Each row is a point on a landscape with many peaks, with its height.
A climber steps from a point to the highest of its 2 nearest points, and stops where none of them is higher. Distance is the straight distance between rows; heights are no part of it.
K_468 height 686: [ -5 -14  -8  23 -19 -10 -13   0  34  -5   9  -2  21  -9 -12  12   8  -4
  -5  -1   1  -8  -5   6  22  43  10  14  -7 -15   3  -1  24   8  17 -28
 -16 -11  -5  49 -11]
K_936 height 228: [  5  41  -1   0  18  12   0   2 -39  -7  29  -6  -5  17  15 -19   4  13
  13 -15  22 -13   4   7 -13 -36 -15   1  -4  24   1  -7 -12   9 -18  40
  -6  -2   3 -44   4]
K_905 height 198: [ 11 -29 -19  12  -9 -19  14 -14  -5 -15  37 -12  22   9 -14 -25   2   9
  -6 -14  -2  32  10  -9  34  20   9   9  17 -15 -19 -27  17  -4 -25  20
 -15   7   7   8 -15]
K_549 height 502: [  9 -14  -2  23 -13   8 -17   1   8   6  -3  13  -8 -16  12   3  44  12
   8   4   5 -21 -18   8  -9  26   9   5 -22 -17 -15  29  10  -3  20 -46
 -24 -16  13  39  -2]
K_980 height 548: [ 17 -21 -17  13 -17  16  20 -13  26 -13 -14 -18  17 -14   5  -1 -10   6
  -5   8  23  -5  12  12  -9  -2 -12 -13  -6  -3   9   5  24   4  21 -18
  10  15   8  22   4]
K_629 height 423: [  1  15  -5  12  17   9  20  10 -20   2 -17   3  16  14   0  -7   6  12
 -30   8  -2 -28  29  11   1   5  13  -9   9  27 -26  -2  12 -19   8 -13
  15   8  -5   0  15]
K_593 height 604: [ 16   7   7   5  -1   7  11  -2  -3 -10 -30 -16  25  -9   2  -1  -3   2
  -2   2  21  -6  -4  12  -2  10 -28  -5  -1  -6  -5  -2  18  13   0  -7
  30  24  -6   7  13]
K_542 height 771: [  2 -16   6  -2  -5 -14  -8   8 -14 -12  23 -16  17 -17 -10  24  15   1
  16 -13  14  18 -20  28   5  -1 -14 -11   2   0  23 -24  20   8  -9  22
  -8   4   0  -8  -3]
K_779 height 601: [ -1  16  27   0   1  -1 -21  12  30   1 -17 -20  -3  -8 -22  23 -38 -25
  13   7   2  20 -15   2  15   9 -10   7   6  -9  30 -26   1   4 -10  33
  10  15 -23  -8 -14]
K_37 height 202: [  4  42  12 -30  21  -9   6  -9   1  -8   4  -4 -34  40   0   7  -3   0
   9 -15   3  -5 -33  -5 -27 -42 -32  -9  -2  16   9 -12  -1  -1   5  33
  25  22  -7 -36   4]
K_332 height 139: [  5  33 -21   4  15  23  36   6  10  14 -43 -12   0  14  -6  13 -20  -6
 -26  20 -11 -29   8   3 -26  10   2  -1  -4  15 -10  23   2  14  27  -7
  40  16  14  13   9]
K_868 height 291: [  7 -43   7 -19  -4  -5  12 -12  -6   3  10 -16  -7 -13  18 -17  10   6
 -11  10   2  11   6 -36  13  -6   3 -21  -9   8  -4  11  -5 -22  23 -27
  12  22   0  13   3]
K_802 height 199: [ -1   1 -34  39  -4   5  -2  -6  -7  -2   2  39  -9   5   8  -8  51   7
   6 -11 -26 -16   1 -10 -17  23  21  41  -8 -12 -40  14  -1   5   4 -34
 -36 -38   7  20  -6]
K_609 height 593: [ 12 -25  -7  -4   1   5  21 -30  25 -12   5 -39  17   8 -12   0 -20  -4
 -15   8   8  18   6   9  14   7   5 -26  13  26  10 -37  21  -5  15  -2
   6  27 -27  12  16]
K_606 height 288: [ 10   1  14 -31  25 -12   8 -25 -19 -10  24 -17 -10   6  11  15  12  14
   7   2  13   3  -4  -5 -14 -30 -15 -10  18  30 -12 -31   4 -34  11  35
  -2   7  -6 -28  -3]
K_448 height 602: [  2 -22  -2  25  -7 -24  -4 -14   9  -8  13  17  15   6  -3   0  38  -2
  -9  -7 -17 -17  -2  -3  10  54  17  32 -11 -15 -39  -1  19   1  12 -49
 -23 -25 -12  53  -4]
K_215 height 628: [ -2 -11  34 -10   6 -14 -26  12  23  15 -25   9  -5 -30  16  13  13 -11
  -8  22   5 -15   5  -3 -11  31   2   5  -5 -11 -19  22  -9  -9  15 -32
 -12 -29  -2  35   4]
K_873 height 691: [ -1 -31   2   0 -11 -14 -15 -27  14  -7  42 -37  14  -5   0  18   2  -4
   8  -5  13  35 -15  18  25   8  11 -12  18   1  14 -37  18  -5  -3  15
 -35  -4 -13  11  -4]
K_899 height 212: [  1  23  -7 -31  12  11  26  -7 -13  -8 -14   4 -10  34   4  25 -15  13
  -7   5  -2  -9  -7  11 -43 -33   0 -13   4  11   9   2 -11  -4   3  37
   0  -3   1 -29 -23]
K_247 height 227: [  0  -4 -12  -9   0  20  16   2  22   2  -5 -20 -16   3 -17   3 -32 -18
 -20   6  -6  21 -17  -4   9   4   7 -11 -15   0  33 -16   1  15  -4   3
  19  32 -13  -5  -6]
K_83 height 195: [-10   3 -31  37 -17  11 -19  16 -28  -3  16   1  14  15 -15 -11   7   7
  -2 -10   4   8   4  21  17  14  21  19   4 -16  -2  -4  -3  18 -28   9
 -29 -14   3  -2 -15]
K_527 height 411: [  6 -24 -17 -25   8  -5  37 -46   3  -6  26 -17 -24  20   0  13  -6  -4
 -12   9 -15  12 -22 -16   2 -21  -3 -30   9  37   8 -32   4 -17  33   5
   1  33 -18  -3  10]
K_700 height 512: [  5  14  15  17   0   2 -26  32  -2 -15  11 -11  10   4 -27  -6 -22  -3
  14  -8   1   5 -12   9  31  14  -6  18   0 -18  24 -23  11  20 -24  31
  11  17 -11  -9  -6]
K_204 height 504: [ -1 -17 -39  28 -23  20  21   3  29  -3  -3 -16  25  -6 -19 -11   2   6
 -18  -7   9   1  19  16   9  15  27   4  -5 -11   9   4  27  33  19 -14
   2   8  14  21  -7]
K_227 height 629: [-11  -3  -5 -21   5  -6  12   5  25  21 -20 -12  15  -2  -9   7   0   4
 -23  16  11   4   9  15  -5  10  19 -22  22   3 -19  10   8 -15   7 -18
  -7 -19   4  17  -7]
K_511 height 157: [ 16  -1 -16  17 -10  18  10   2  -5  -5 -13   4  12  15  23 -15   0  26
   2 -10  19 -12  31   9 -21 -24  -2  -5  -7  12 -13  14 -14 -43  -4 -11
   2   6  20  12  -3]
K_555 height 247: [ 10   9  18 -48  17  -8   5 -23 -14 -20   4  16 -23  16  20  20  -1   7
  12   0  -9  -9  -8  -7 -39 -40 -18  -4  -8  19  10  -6  -2 -14  10  28
   9   0  -6 -25  -5]
K_285 height 646: [  0 -12  32  22 -10  -7 -27  40  -3   5  -7  13   2 -20 -17 -13  -6  -7
  22 -13  -6 -16  -3 -17  36  21 -12  19 -31 -28  13  31  -9   5  -6 -13
  28  25  10   6   7]
K_176 height 402: [  2  26 -33  46 -24   9 -12  17  -6   5  -5   8   4  15   0 -19  36  14
  33 -24  14   2  -1  23  -7  -8  -7  17  -2  -8 -16  30  -2   7 -15  -1
 -13 -11  33  13   4]
K_855 height 130: [  7  25  30 -18  19  -7  -3  20 -13   0 -16  -2 -16   9   6 -18  12   2
   6  -7  11 -10 -11 -12  -1  -8 -37  -6 -20  11  -7  14  -5  -8   9   9
  35  29  -8  -5  18]
K_773 height 560: [  1 -20  13   9  -7 -13 -18   3  21  12 -19  18   0 -27   4   5  25 -13
   5   5  -4 -16 -20  -2  -3  44   6  23 -16 -36 -26  35 -15  16  11 -54
 -11 -28   3  33  -4]
K_301 height 141: [  9  -8  -1  14   2 -13 -10   8 -41 -13  35  25  12 -24  15 -25  14   8
   8 -15  -9   5   7  -7  16  10  -6  25  -5  -6 -10 -11  -9   6 -27   8
  -8 -14  10  -2   6]
K_574 height 363: [ 11 -11  26  -7  30  -9   7  -2 -20   3   9  -7   7  -5   4 -22  21  13
 -24  13   0 -19  15  -6  16  17   6 -11  22  20 -44 -10  16 -28   9 -17
  -3   5 -13  -3  23]
K_67 height 186: [ 12  -2 -26  11  14   8  39 -16 -27  -3   5 -15  -5  36 -13 -22  -8   9
 -28  -4  -8   3   1  -5   2 -18   0 -20  13  26 -19 -25   9  -5  -9   1
   7  31  -3 -28  14]
K_203 height 168: [ -4  -3 -20  16 -10  10 -15  11 -11   0  18   1  -1   2 -11   0 -10   7
  14 -16  20  15  -9  10   4 -14   4  12   2 -17  15 -12 -10   4 -34  28
 -31  -9   7 -22 -25]
K_178 height 427: [ -3  -7  29   1  -3 -23 -23  21  -6  -2   4   4  17   6  -5  -9   9  -1
   2   0  -1  -2 -13  13  28  48   3  12  -8 -33 -19  11   7  -3 -21 -20
   5  -5  -9  29  -1]
K_386 height 253: [ -7 -28   4 -24  -3   2  17  -2  15   0  -8  13  -9 -30   9  -6  -2  -1
 -13  19 -17  -9  21 -42   8   3  14  -5 -14  -5   8  15  -8   2  39 -25
   9   1  -2  15  -8]
K_686 height 666: [-16   1  -6   2 -14  -2 -15   0  48   8  -6 -24   6   7 -14  21 -10  -4
  -1  12  19  21  -3   9   3  13   7  -5  28 -10   7 -21   7  -5   5  15
 -32 -29  -7  17 -25]
K_89 height 277: [  6  42  -4  13  13   9  -6  19 -27 -11   6  -9  18  10  -3 -24  17  21
   6  -5  27  -8   6   7  12  -1 -12  13  10   8 -10 -13   7  16 -10  37
  -6   2  -1 -20  -1]
K_300 height 287: [  1   2  -2  34  -4  17   4   5 -37   7   0  12  24  -3  23 -23  25   9
 -16 -12  -8  -9  32   8  10  16  27  15 -12   1 -27  23  -3   8  -8 -26
   9   2   9   9  12]
K_751 height 219: [-16 -18  -3 -44 -12   0  17 -14  38   2  -4   6 -16 -18  11   4 -37 -11
  -7  28 -13   4   4 -23  -7 -14  20 -23  -5   9  29   9 -11  13  33 -10
  -2  -9  -3  13  -8]
K_692 height 331: [-11  -2 -17  29 -25  13  -1  22  -3  13 -20  46   4 -16  13 -15  20   0
  15  -5 -29 -10  27  -5 -11   3  28  30  -2 -21  -8  43 -25  23  -3 -24
   2 -32  33   2   5]
K_121 height 249: [  1 -10 -23  41  -4 -10 -18   5  -2  -6  12  55 -16  -4 -21 -13  37 -16
  32 -14 -53 -25 -18 -24  14  24  21  47 -17 -17 -16  10   1   8  -4 -44
 -31 -25   4  14  -5]
K_306 height 380: [ -1 -14  10  14  -9 -31 -35  16  -7 -16  16  29   9  -9 -17   3  17 -12
  29 -16 -13   0 -31  13  22  33 -13  18   4 -28  -2  -6   6  13 -24  -7
 -10 -20  -6  19   2]
K_872 height 190: [-11   5 -17 -16   7   2  16   0   1   1 -17  16 -13  -4 -22  15 -43 -28
  -5   6 -26   6 -18 -12  -1  -7  -1   1  -4  -8  31 -13 -17  34 -12   5
  17  14  -7 -28  -9]
K_955 height 349: [  0   3 -52  65 -31   8 -17  13  -6  -6   5  17  -8   9 -23  -2  30  -1
  30 -26 -16  -4 -18  13  -1   5   1  28 -13 -10   8  12  10  16 -12  -5
 -23  -7  21  19  -9]
K_25 height 596: [-10  -4   1   8 -18 -15 -34  -2  28   6  11  -8  -2   1  -5  11   4  -6
  22 -17  14  33 -17   3   9  -3 -11   6   8 -16   6 -13   1 -35 -19   2
 -25 -15  -6  20 -18]
K_422 height 171: [  2 -10   0  12  -3 -21 -19  -9 -10 -14  41   5   9 -10 -10 -17   3   5
   7 -13  -8  15   6 -23  25  18 -12  22  18 -20  -9 -28   7  -1 -26  20
 -29 -23  -1  -2  -6]
K_963 height 472: [ -5 -15  16 -35   8  -8   8 -37  16  -1   1 -15 -35  27  13  26  -5 -14
  -9  12 -10   3 -21 -10  -7 -25 -10 -39   5  31  10 -10  -2 -37  37  -1
  15  26 -25   8  19]
K_749 height 325: [ 14   3  11 -20  33 -13  15  -6 -33  -4  18   8  -3   3  16 -20  20  30
  -1  -5  13  -2  12  -3 -15 -21  -2  -9  21  33 -39  -8  -6 -36  -5  24
 -14  -5   5 -26   8]
K_818 height 340: [ -5  18  -3  -1  -2   7  -2  23  -4  -2 -24  37   1 -23 -13  13 -19  -6
  19   5  -5 -13  10   9 -13 -13 -10   8   6 -13  26   8 -11  27 -12  24
   2 -16  10 -23  -5]
K_921 height 251: [  9 -19 -20  19 -10   2   8 -17 -11  -1  13   6  21 -11  12 -17  11  13
 -15  -3   7   0  19   5   7  10  16  -2   0  -3 -21  -4  12  -9  -9 -28
 -17  -7   7  19  -2]
K_952 height 339: [-16  46  -3  23  -2   9  -3  33 -38   3  -6  17  18   8  -1  -9  -6   5
   0  -9  -4  -4  20  12  18  15  21  22  -4   5  -2  13 -28  27 -13  23
  14   2 -15 -12  -7]
K_960 height 308: [  2   8   0 -18  10  12   5 -21  -5  -2  -3   4 -15   3  13  -6 -16  -4
 -28  19 -14 -11   3 -18 -13  -9  -9 -19  -4   6   9 -14   9  -3  13  -9
   8   1 -10   3  12]
K_516 height 719: [ -6   4   4 -12   3 -12  -3  13  -5  17 -14   7  10  11   8  -8  19  18
  -5  -8  13  12   2  32 -18  -4   7 -13  14  -3 -30  12  -3 -17 -22 -10
 -13 -26   8  -5   3]
K_835 height 330: [  8  -1 -30  31   5 -10   6  12 -39   4  26  -2  25  18  -1 -25  41  22
   8 -22  19  -2  17  27   3  -5  11   4  29  26 -41  -3   2 -14 -17  11
 -22 -15  29  -9  14]
K_119 height 495: [ -7  25  41 -12  16 -19 -21  22 -19   2  -3  10  15  -6   7 -18   0  -1
 -13  -4   0  -4   7   7  13  25  -2  12   2  -7 -26  -7  -6   0 -31   4
   2 -15 -18  -1   1]
K_477 height 162: [-11 -17   1 -37 -16   7  -2   0  26   2   3   1 -12  -2   2  31 -14  13
   3  16   8  -3   4  14 -32 -27  14 -18   1  -5  34   8  -1 -10  11  18
 -32 -31  15  -6 -28]
K_392 height 144: [-19  -9 -18   0 -13   8  -3  35  15  13  -1   4  -8  -2 -13  14  11  19
   2   4   0  -1  11  12  -9  -7  14  -8  -1 -10  28  12   7   4  10   8
 -29 -27  26   2 -19]
K_681 height 388: [ -9 -27  15 -20  -7   2 -28   2  20  -5  11  26 -20 -34   3  -1   4  -1
  28  16 -11   2  -1 -19   4  -7   1  -5  16 -21  18   4  -8  -7   6  -1
 -23 -25   3  -4   1]
K_168 height 718: [ 11 -34  18 -19  -5 -15 -10 -13   7   0  -5   7   0 -14  33   4  23  10
   2   3  20   1   2   6 -12  10  -4 -13  -3   1 -29  11 -12 -34   7 -39
 -18 -17  -6  29   3]
K_484 height 224: [ -7 -20 -56  34 -24   3  14   4 -12  -3  12  18  17  12   0  -2  28  18
  -6 -13   2   6  20  17   0  -2  25   4   4   1  -6   0   2   7  -3   2
 -39 -22  16  14 -17]
K_720 height 221: [-10 -23  -1  -1 -11  -1  17  14  25   8 -18  21  10 -31   8   7  23   3
  -8   4 -10 -19  26 -15  -6  14  26  17 -18 -15   2  32  -5  20  40 -39
   5 -17  22  21  -5]
K_703 height 533: [ 13  -7   5  18 -11   4  -6  30 -13  -4  11  -3   2 -22  -4 -18   2   8
  26 -12   8   5  -8 -14  20  -3 -20   6 -20 -10  15  14  -4   0  -8   0
  22  33  18   1   3]
K_256 height 226: [ 17 -28  12  -4  -2 -13   3 -22 -16 -15  21 -26  15 -16   8 -15 -10  -5
   3  -6   4  24  -9 -15  26  15 -17  -4  -3 -11   1 -19   6  -1 -16 -11
  13  23  -8  11   9]
K_827 height 460: [ 15  -5 -20  33 -21  16 -10   7   1  -4   5   6  -2 -19   3 -21  21  16
  32 -11  16  -1 -10  -1  -2  -9 -17  18 -16 -26   1  27   2  -2   1  -6
   0   5  34  15   0]
K_757 height 448: [  6 -19   2  14 -23   6 -25 -12  23  -5   3  16 -16 -28  13  -7  13   0
  22   7   7  -7  -9 -10  -6   0 -10  11  -3 -31   4  16  -1 -11  12 -28
 -19 -22  16  28   0]
K_192 height 223: [ 13 -18 -17  -8   6   3  33 -25 -18   2  20  -9  11   0   1 -23 -11  12
 -22  -2   4  19  12  -8  11  -5  12 -12  13   7 -22 -19  10 -14 -11   1
 -12  16  -4  -7  -8]
K_255 height 299: [  3 -12 -27  17   7   4  15  -6 -34  -7  15  -2  18  17  -5  -3  17  28
 -10  -4  25  -9  23  26 -11 -19  12 -10  31  16 -24 -20   7 -14 -12  24
 -35 -17  14 -22  -8]
K_866 height 333: [ -7  27   6 -18  11   0  -9 -12  30  13  -2  -7 -53  25 -21  31 -32 -33
  -2   6 -19  15 -46 -10 -11 -18 -17  -3   3   3  30 -24 -12  14   8  26
  12  17 -15 -27  -1]
K_617 height 225: [ -6  44   1  -1 -10   9   4  27 -28   5 -17  22   0  24  21  -2  -4   6
  15  -6  -6  -2  20  18 -28 -29   4  -7 -13  28  10  35 -31  18  -8  23
  25  -8   6 -25  17]
K_669 height 597: [ -4  26  17 -13  18  -1 -13  27  -6  24 -30   7   4  -4  17 -17   5   6
 -21   6   4 -12  16   7 -12  18  11   4  -2   0 -24  25 -17  -9 -16 -16
   8 -13   6   7   5]
K_302 height 45: [-16   6  31 -25  21 -18 -19   4 -21  -3  10  33 -15 -15  -7  13 -12  -4
  12  -8  -8  -4  -1 -12  -3 -25  -9  11   1   1  16 -22 -19   6 -24  28
 -12 -11 -10 -60  -7]
K_644 height 87: [ -6  -3  25 -15  11  -8 -23  15   4  -2   3  27 -10 -25 -24   5 -22 -15
  27  -2 -22  -5 -11 -16  22 -13 -21  -1   8  -9  29 -13   1   4 -12  11
  10   7   1 -41  17]
K_150 height 687: [ -1 -12  12   5 -24  -2 -11  11  33  -2  -3 -14   6 -24 -19  23  -3 -15
  27   5  10  19 -26  24  20  16 -13  -4   4 -24  28  -9  17  16  -1  15
  -7   8 -11  12  -3]
K_984 height 410: [-16   5  14 -36   3  -6   5 -39  33   7   0 -29 -45  25   5  41 -14 -33
  -1  10 -15  25 -39  -4  -6 -24   1 -25   6  14  28  -7   0  -4  29  16
   8  26 -23  -6   9]
K_563 height 298: [  0  -1 -27  54 -14 -16 -17  16 -29 -11  17  35   6  11 -14 -10  39  -4
  35 -23 -28 -16 -23   3  21  26  12  40 -23 -16 -17  13  -3  20 -18 -20
 -10 -13   3  22   1]
K_243 height 256: [  9 -32  -7   2   0   8  23 -14  -2 -10   9 -25  14  -6  -2 -24  -3   4
 -22   2  -3   6   7 -34  34  15   7  -1 -16  -7  -3  -5  11  10  12 -23
  21  33   0  15   1]
K_219 height 204: [ -9   5  30 -32   0 -11 -15  -1  25  15 -24   3 -13 -23  -4  22 -28 -41
   4  26 -17  -6  -3 -15  -2   8 -25 -12   3  -1  16   7  -3  16  10  -3
  21 -12 -13   8  17]
K_953 height 389: [-12  23  22 -14  21  -3 -20   7 -19   4   3   1 -16   5   4  -4 -13 -16
 -27  12 -19  -8 -11 -12   5   6 -10  -4  -6  10   1 -19   0   0 -12   3
  11  -2 -23 -13  11]
K_653 height 174: [  1  45   8 -12  28 -10   2   3 -26   4  16   2 -19  26   9 -25   3   4
   1 -25   3  -8 -15  -7  -4 -31 -28  -5 -13  34  -8  -8 -10  -1 -12  17
  20  23  -8 -27  19]
K_487 height 802: [ -3 -15  10  31 -19  -5 -19  24  22  -4   1   8   6 -19 -28   7   3  -5
  16 -10 -11 -14  -1 -17  37  36   5  27 -15 -35  15  12  11   0  15 -21
  10  14  14  27  -8]
K_598 height 569: [ -7 -23 -10  -7  -7  -5  22 -26  40   7  -1 -12  20  -9  -4 -19 -11  12
 -26  18  10  -4  17  -7  15   8  38 -21  17   5 -24   8  15  -8  26 -41
 -18  -4  -6  27  -3]
K_786 height 535: [  3 -24 -29  29 -13 -19 -20  -5   4  -2  36  -9  -3  13 -11  -5  25   1
  15 -17   2  24 -28  -1  11  11  -5   2   0  -5 -12 -16  12 -28 -19 -16
 -33 -13   8  31 -10]
K_185 height 271: [-11  29 -14  12 -20  14  -2  25 -19  13 -22  33   6   3  21  -1   5  11
  18  -6  -9   3  31  19 -26  -6  19  13  -2   4   0  39 -36  17 -15  11
  11 -32  18  -3   4]
K_667 height 640: [ 19 -41 -11  12   1  -7   1 -24   6 -14  42 -40  21  -5 -10  -1   0   3
  -2  -6  23  19   9  13  17   6   8 -19  24  27   4 -41  24 -18   4  -1
 -11  16   3  18  11]
K_565 height 127: [ -8  -5  30 -28   2  -4 -18 -25  12  -8   8  -1 -23 -20   1  25 -19 -29
  28  10 -19  14 -19 -19  15 -19 -15  -9  12 -11  33 -16  -3   4   2  21
   4  12 -20 -28  15]
K_811 height 414: [-10  44   3   5   7  10   5  26 -12  -7 -15   8   5   5  -7   5 -30  -9
   8 -15   3   1   7   3   0  -9 -10  19 -10   6  19  -8 -22  15 -20  34
  20  10 -12 -27 -15]
K_499 height 71: [  1 -12  19 -11  -4  -1   0   8   7  14 -40   1  -6  -4   5  -9  -6  -6
  -1   1  12  -1  13 -34  -7   1 -27  -6 -24 -21  -4  43 -14  -4  12 -26
  34   8  11   5   2]
K_584 height 181: [ 10  27  -2 -15   1  12   9   1   0 -14 -13   5  -1  19  11 -15 -11  22
  12  -5  17   1  13   1 -30 -34  -7   1  -2   3  -3  19 -10 -26  -4  26
   9   2  15  -6 -20]
K_213 height 607: [-16  -1   2 -23  -1   6   4 -13  42  14  -2 -33  12  -7  -3  17 -18 -11
 -21  34  13   8   3  16   3   8  22 -30  25  12  11 -10  14   1  23   1
 -17 -13 -20  16  -3]
K_832 height 459: [ -3  10 -21  14 -11  24  11  18  29   3 -17 -10  10 -18 -19   2 -18  -6
 -16  16  -6 -15  15  11  -4  10  11   2   4 -18  20  11  24  44  11   4
   4  -9  22  11  -3]
K_136 height 684: [  5  12   7  -9   8   3  10  -7 -14 -10  -9 -17  20  -1  -1  18  -2   6
  -6   3  18   2 -13  33  -8  -4 -14 -14   5   8   9 -23  16  15 -12  19
   4   9 -12 -18  -2]
K_502 height 497: [ -7  48  -3  22  17  13  -1  14  -7  18 -26   0  16   9   0  -4  -1   6
 -28   8   2 -26  32  11  -8  16  18  11  15   7 -26   7  -3  -1  -3   4
   6 -19   0   3   0]
K_625 height 538: [  5 -24  18 -16   6 -10  21 -36  19  -2 -12 -33   1  10   2  10 -16 -17
 -13  17  15   3   2  -3  14  -9 -12 -38  14  31 -16  -6   5 -35  25 -18
  17  27 -31  11  23]
K_879 height 182: [ -3 -15  -6 -44   4   7  20 -13   2  -3   5   7  -7   8   9   4  -1  19
 -12  15   2   7  12   0 -30 -27   9 -18  18  -2  -4   0   2 -12   8  20
 -21 -22   6 -20 -17]
K_9 height 377: [ 13   0  -7  10  13   6   2  19 -45   4  23  10   0   2  27 -27  33  32
   3 -11  14  -8  15   9 -12 -16  12  -6   4  32 -21   9 -18 -18 -14   6
  -8  -9  21 -16  16]
K_250 height 177: [  2  43 -12  -1   9  20  22  11 -25   5 -34  16 -15  32  16   6  -9  -1
 -15  14 -18 -24  -4   6 -35 -17  -2  -7 -16  23   6  29 -17  10  13   6
  33  11   8  -1  10]
K_763 height 156: [ -9 -10  30 -30  -3 -15  -1 -33  11 -11   7 -22   7 -22  15  19  -2 -26
  13  13  -5  25 -11  -8  28   3 -10 -11  21 -11  11 -12   6  10  11  11
  -3   6 -35   7  21]
K_76 height 400: [-13  15 -20  25 -11  16   1   9   7  18 -20   8  20 -11   3  -9 -12  -6
 -15   2 -19 -15  32   1  -1  19  19  23  -5 -20   1  22  -5  33  -8 -22
  11 -22  25  12   3]
K_16 height 326: [ -7  10   0  18  -9  -3 -23  32 -10   0 -10  31  11 -16 -12  -3   5  -2
  27 -11  -1 -10  -6  25   8   9 -12  18  -3 -23   6  13  -2  25 -25   8
  -3 -15   9 -12   7]
K_937 height 529: [ -4  -9   8 -26   9  -5  13 -36  20  -6  14 -30  -9  23  -9  45 -19  -8
  -5   5   7  27  -3  -4 -14 -25   7  -5  14  16  26 -37   3  -5  18  39
 -17   7 -28 -37 -23]
K_536 height 129: [  5  16   8 -11   7  21  -1   6 -19   2 -26  30 -21  -3  25 -15 -12  -7
 -14  11 -21 -25  14 -18 -26 -11  -3   4 -23   3   5  32 -28  12   0 -17
  27   3   5  -6  11]
K_387 height 175: [-11 -17  11 -15 -12  -9   1 -15  27  -3  -9 -13  13 -22   4   6 -24 -21
  -5  16   3  10  -2  -9  15  23 -12  -7   0 -18   7   5   4  21  10 -22
   9  -5 -17  25   5]
K_916 height 266: [ -3  19   3 -14  17  10   8 -14  14  12  -8 -24 -22  36 -17  17 -28 -13
 -22   6  -3  19 -27  -9   5   3   0  -6   4  12   6 -30  -4  -7   2  18
  13  31 -25 -14 -13]
K_708 height 471: [ -2 -16  11 -18  11 -18  12 -50   5  -9  34 -35 -14  14   3  28 -14 -19
  -5  -4  -9  37  -9 -10   6 -12  -4 -16   8  23  16 -47   7  -6   5  20
   5  30 -32 -18   1]
K_225 height 150: [ 19  -1  -5  -8   9   6  24 -26  -2  -3  -3 -21 -12  28   1  -6 -19   2
  -6  -9  14   7 -16  14 -19 -39 -13 -28   0  26  -4 -16   6 -30  -9  -2
  22  37  -2 -23   8]
K_491 height 128: [ 12  19  -5   1  20  11  15 -24   3  -5  -1 -32  -9  44  -8  20 -22   7
  -6 -16  24   5 -10  29 -24 -37  -3 -11   8  30   7 -28   8 -16 -13  26
   3  25 -13 -47  -8]
K_212 height 137: [ -5   1  -4  -5  13   2   2   3 -23  -4  29 -14  -2  13 -13   8 -17  -2
  -5 -11   1  18  -6 -11  10 -13   1  11  -7   1  25 -37  -3   9 -22  39
 -11  15 -11 -43 -20]
K_288 height 113: [  4  15   8   0  13  10   9   0  29  15 -41 -31   2   6 -13  11 -22 -17
 -25  16   1 -13   2 -20   5  24 -12   5  -7   0  -5  14   7   2  28 -20
  40  28  -1  17   0]
K_503 height 447: [  0  -3   0  -3  -1   3   4  17 -33   3  12   0  -1   1   9 -10  14   9
  -3 -14  -3   9   0   3  -3 -23   2 -10 -18  12  15   9  -3  -3 -15   9
  14  10  11 -17   9]
K_966 height 98: [  0  10  33 -16  10  -8 -13  36 -17  -1 -10  31 -14 -21  18 -18  14   9
  19 -13   9  -4   7 -11  -8  -1 -13  14 -23  11  -6  23 -30 -13  -3   6
  15   3  -8  -7  -1]
K_292 height 93: [  7  -5  13  -6  15   1  18  -3  13  21 -47 -15  16  -1   1   2  -1  -3
 -23  15  13 -26  20 -16 -15  20  -7  -2  -9  -8 -27  41   1  -1  32 -43
  32   2  10  13  12]
K_691 height 268: [ -9  16  25 -36   9   3  -9   0  14  14 -13  -1 -30  -7 -14  43 -33 -22
  10  17 -10  -4 -35  11 -29 -26  -2 -14  -2  -5  34   1  -6  16  -4  24
   3   0   1 -39 -18]
K_585 height 335: [ -5  15 -24  60 -24  22  -5  -4  -5   8  -6   4  22   8   6 -12  23   7
  -3 -26  -6 -19  24   5   6  24  26  36 -13 -21 -25  21   4   8   1 -28
   2 -10  23  16   0]
K_407 height 248: [ -2  30   9 -22  13   5  -6   3  19  14 -29  -2 -21   9   2  11 -35 -20
 -19  25 -12 -15  -2  -6 -35 -15 -23 -15  -5   7  11  10  -3   5   3  -4
  27 -12   7   9  14]
K_74 height 332: [  6 -25  19 -27   1  -4  -8 -14  -9  -6  27   0 -18 -30  24  -8  16   5
   4  11  -1  10   2 -26   5 -11  -9  -7   4   1  -1   0  -6 -22  12   3
  -8  -4   3  -1   9]

Call two points neighbours if one is among the 2 nearest of the other. Go from one point of each pair to the other, from neighbour to neighbour, staying as high as possible. Name the lowest point that can't be avoided.
K_686 / K_227 => K_213
K_9 / K_516 => K_749
K_937 / K_542 => K_527

Write out the way that a climber takes from each point below.
K_617 => K_185 > K_692 > K_76 > K_832 > K_204 > K_980 > K_593 > K_136 > K_542
K_121 => K_563 > K_955 > K_176 > K_827 > K_703 > K_285 > K_487
K_868 => K_74 > K_681 > K_757 > K_549 > K_773 > K_215 > K_168
